The views of a scene show one set of named points, each view turned or mirrored, and shifted as a whole, with a little noise and some points left out.

Scene 1
View 1
K801: [ -5  -8 -12 -20  22   6  -7  -4  -9  33 -15  -2  -1  -3   8  13 -25  14
  -5  16   2   9   3  19  17]
K957: [ 10  11  -4 -22  13   6 -26  -2  25   5  -5 -36 -14   6   2  -8 -11   3
   4  11   4  25  -5  21  41]
K192: [ -5   6  -6 -15   8 -15 -31 -17   4 -21  22 -15  12  12   3   5  -7  14
 -31  -3   9 -11 -23  -4   4]
K535: [ -5  -8  -2   2 -10 -16 -18  -5 -13   2  11 -17 -17 -14  -1   7   3 -16
 -26   8   9  11 -28  11  35]
K837: [  6  17 -14 -32  -5   0  -7 -21  -7 -17  33 -11 -27  -3  -7  23   6   4
 -31 -16  16  -5 -14  16  14]
K758: [  0  -4   0   0  29  -2 -37  13  19  21 -12 -25   6  12  13 -12 -24   7
   4  23   6  22  -4  18  22]
K491: [ -2  -5  -2  -7  11  -4  -3   1  -6   7  16  -9 -24  -3   0  15 -10  -2
 -28   2  16  12 -14  31  11]
K276: [  5   8  -5  24   7   1 -42  12 -14  34  11   1 -18  -5  11   3  -7  -5
  -1   6  20   7   2  18  10]
K545: [  1   8 -17 -22   0   1 -13 -11 -15   9  13  -6 -18  -6   1  19  -3   3
 -16  -1  11   1  -6  14  20]
K437: [ -9  -8   9   2   6  -7 -18 -15  -6  11  -4  -8   2  -6  -2   2 -12   7
 -20  10  -1   4 -21   4  17]
K17: [ -6  -3   3 -17   7 -10 -20 -21   8  -8  -2 -21  10   2  -3  -2 -11  11
 -20   8  -4   4 -24  -2  25]
K723: [  0  -7   2  13   5  -6 -28  11  -1  21   1 -19 -18  -6   6  -2  -7 -13
  -7  17  12  22 -14  22  33]
K798: [  1  -1   2  -9  -1 -13 -23  -7  10 -10   9 -33 -13  -1  -2  -4  -1  -8
 -19   8   7  17 -27  12  39]
K34: [ -4   2 -21 -40  -5 -10   5 -24 -18 -20  30  -6 -15  -4  -4  33   1   3
 -45 -10  13  -9 -22  11  12]
K873: [  1  10  23  10  -7   4 -13 -29  -6   5  13  -5 -22 -13 -18   3   2   7
 -22  -9   3   0 -21   9  12]
K749: [ -5  -3 -24  -9  -1   0 -25  -4 -26  40 -15  -1  -2 -18  12  13 -12  -2
   3  19   1   4   0  -1  35]
K572: [ -6  -3   5 -10  -8 -19 -13 -19  -2 -24  22 -22 -12  -4  -8   5   4  -7
 -40  -2   7   4 -37   7  26]
K92: [ -2  -3  -4 -16  12   7  -5 -11  -8  23  -6  -3 -11  -8  -1  14 -16  10
 -11   8   3   8  -3  19  17]
View 2
K192: [  3   6  -8  16 -16  32 -32  -4 -14  27 -15   9  -3  21 -19  -6 -16   1
  23  -3 -10   1  32  18   0]
K758: [-14 -20  -6  11 -21  -2   5  14  12  23 -16 -21   2  -9  -6   1  -5 -17
  12 -12   2 -18   9 -11 -29]
K92: [  8  -5 -18   7   2  21   3  -7  -2   5  -4   8   5  -2  12   4  -9 -14
   5 -24 -21   0   2  -7 -21]
K873: [ -7  -4 -13   8  16  25 -18 -24 -14  -9  -1  18 -12  -1 -21  -7 -11 -19
  25 -19 -25  10  -2  -1  13]
K572: [  9   3   0  20   5  32 -35  -9 -28   5 -10   4 -20  12 -19   7  -3 -17
   7  11 -19  12  18   8  16]
K801: [  6  -2 -18   3  -7  20  14   0   3  16  -6   1  12  -5  16   5  -9 -10
   2 -30 -18  -8   7 -12 -36]
K437: [ -8   6  -8   2   1  27  -3  -9 -14  14  -9   1  -9  -2 -18   5  -6 -14
  14 -12 -20  -1  12  -9 -14]
K749: [  8   0 -27 -28  -5  19   9 -15  -9  14  -8  -9  13 -16  11  24  12  -5
   2 -24 -19 -17   6  -8 -18]
K545: [ 16  -6 -20   3  -2  20 -16 -12 -10   6  -5   8   6   3  11   5  -3  -8
   6 -16 -19   0   7   7   2]
K798: [  1 -16   0  17  -1  15 -25   1 -11   6 -16 -10 -14   3 -13  15   4 -24
   4  10 -11   2  12   2   5]
K535: [  6   0  -6   4  -1  15 -17 -12 -26   3  -6  -8 -14  -5  -5   7   6 -19
  -1   2 -16   2   6  -4  12]
K34: [ 35  14 -15  20   3  44 -36 -12 -28   7  -2  24  -1  25  16   3 -11  -3
  -1  -7 -29  18  23  19  11]
K837: [ 28  -6 -18  21   3  29 -41 -15 -16  -1  -2  22   2  20  12  -4 -11  -7
   8  -9 -22  15  12  22  21]
K957: [ -1 -40  -8  20  -4   3 -16  10  18   6 -19 -12   5  -1   2  18   2 -24
   9  -4  -3  -8   6   4 -14]
K17: [ -4  -4  -5  12   0  35 -16   1  -5  20 -19   2  -6   9 -23  16  -6 -14
  17  -2 -18   0  24   3 -16]
K723: [ -4 -11  -7   2  -8  -3  -4  -5 -12   4  -7 -20 -11 -16  -2   1   6 -23
   1  -5  -7 -10  -3 -14  -1]
K276: [ -5  -4 -22 -13 -20 -11  -1 -20 -12   6   0 -10   2 -18   3 -19  -1  -7
  14 -26  -4 -18  -8  -8   9]
View 3
K758: [  7  15   8   6 -16  30  -5   4  11 -14  -2 -16  -4 -15  19   0 -13  -6
  18 -12  11  36  13 -14  -7]
K535: [ 16   5 -19   8   4  19 -13  28 -10 -15   8 -16   8  20   3 -30  -6 -24
   3  -2 -13  15 -17  22 -14]
K749: [ 24  18   5   8   9  53  -5  -3   9  24   9  -9  22   0  19 -20 -14 -29
  -4  -1 -14  20 -13   5 -10]
K545: [ 23  23   5  13   7  29  -6   0 -18  -1   7 -11  -7  18  10 -19 -12 -23
  10  10 -13   3 -29  19   2]
K798: [ 14   7 -13  10  -5  17  -9  33 -13 -25   2 -15  -3  17   4 -19  -9 -19
  24   0  -7  20   6  18  -4]
K92: [ 22  32  10  14  -6  28  -6  -6  -9   0  12  -2   2   4   3 -11 -22 -15
  -1   3 -13   9 -14   6  -7]
K192: [  5  -2  -1   8  -2  13 -23  11 -14  -7  -4  -9 -31  28 -15   5 -16 -42
  35  -3  -1  15 -23  13   4]
K873: [  6  12  15  29   2   2 -20  13 -25 -21  14  -5  10  27  -7 -14  -9 -21
   9  -2 -26   1 -17  12 -18]
K491: [ 19  26  -7   9  -7  14  -8   3 -17 -23   9 -15 -12  10   3 -21 -15  -9
  -3   4  -2   7 -29  17  -8]
K957: [ 18  23  10  17  -9  30   5  18 -11 -22   1 -13  -3   0  24 -11 -10  -4
  34   6  -4  22  24   2   5]
K437: [  8  10   1  12  -6  17 -20  11  -3  -4   8  -3   5  12 -11  -6 -19 -28
   4 -11 -12  18 -10   4 -16]
K801: [ 23  35  10   7 -10  39  -4 -13   2   9   9  -1  -1  -8   5  -6 -27 -14
  -4  -2  -5  17 -10  -2  -5]
K837: [ 23  20   2  19   9  15  -9   7 -37 -14   7 -11 -24  37   0 -20 -11 -27
  24  19 -16  -8 -37  33  11]
K723: [ 11  12  -6  10  -4  23  -6  18   2 -22   5 -23  12  -1  21 -25  -3  -7
   0  -7   0  24  -6   6 -18]
K276: [  2   7  15  16   8  25 -12  -8   5  -9   2 -31   9  -2  30 -19   6 -13
  -3  -9   2  18 -36  -2 -21]
View 4
K758: [-11  18  24  -7  -3   7 -16 -16  15  20  -5  -9 -21  -1  16 -14   8  14
  11  -7  -4  10  20  36 -12]
K837: [ 18 -22   1  -9  -3  10  -6   9  -3 -24   5 -15 -13   5  33  30 -18 -11
  29  25 -15   3  23 -35  -7]
K798: [  1 -12  11  -3 -22  -2 -23 -13  11  -6  -6   4  -3  15  26   6  -4  12
  19  10   5  20  20  -7 -18]
K34: [ 24 -48  -4 -11   0  20  -8  12  -8 -24   7 -20 -11   8  28  24 -13 -24
  30  28 -10   3  21 -29 -18]
K545: [ 11 -13   6 -15   7  13  -2   7 -10  -4   7 -11 -19   1  19  12 -12  -4
  19   9 -13  13  30 -16 -10]
K535: [  9 -28   2 -21 -14  -7 -11  -6  -4   5   0   6  -4  13  23  13  -5   9
  19   8  10  29  30 -10 -17]
K17: [ -2 -16  13  -8 -12   9 -30   0  15  -1  -2  -6 -16  13  18  -3  22  -4
  14  15  -4  12   9  -8 -24]
K572: [ 12 -36   2 -13 -24  -4 -23  -2  11 -11  -3  -1  -1  18  34  22   2  -2
  26  23   6  16  15 -23 -19]
K491: [ 20 -17   5 -16  -3  14   9  -1   1   1  -7 -11 -12   2  29  27 -10   3
  22   4   0  10  22   5 -13]
K437: [  3 -17   9 -25  -4   6 -13   3   9  16  -3  -5 -19   9  17   7  26   1
  13   5   0  19  15  -2 -21]

Which points are out of place in each view (at most two, in the order of its rows)? Write - if all are in place.
view 1 -> -
view 2 -> K545, K535
view 3 -> K873
view 4 -> -
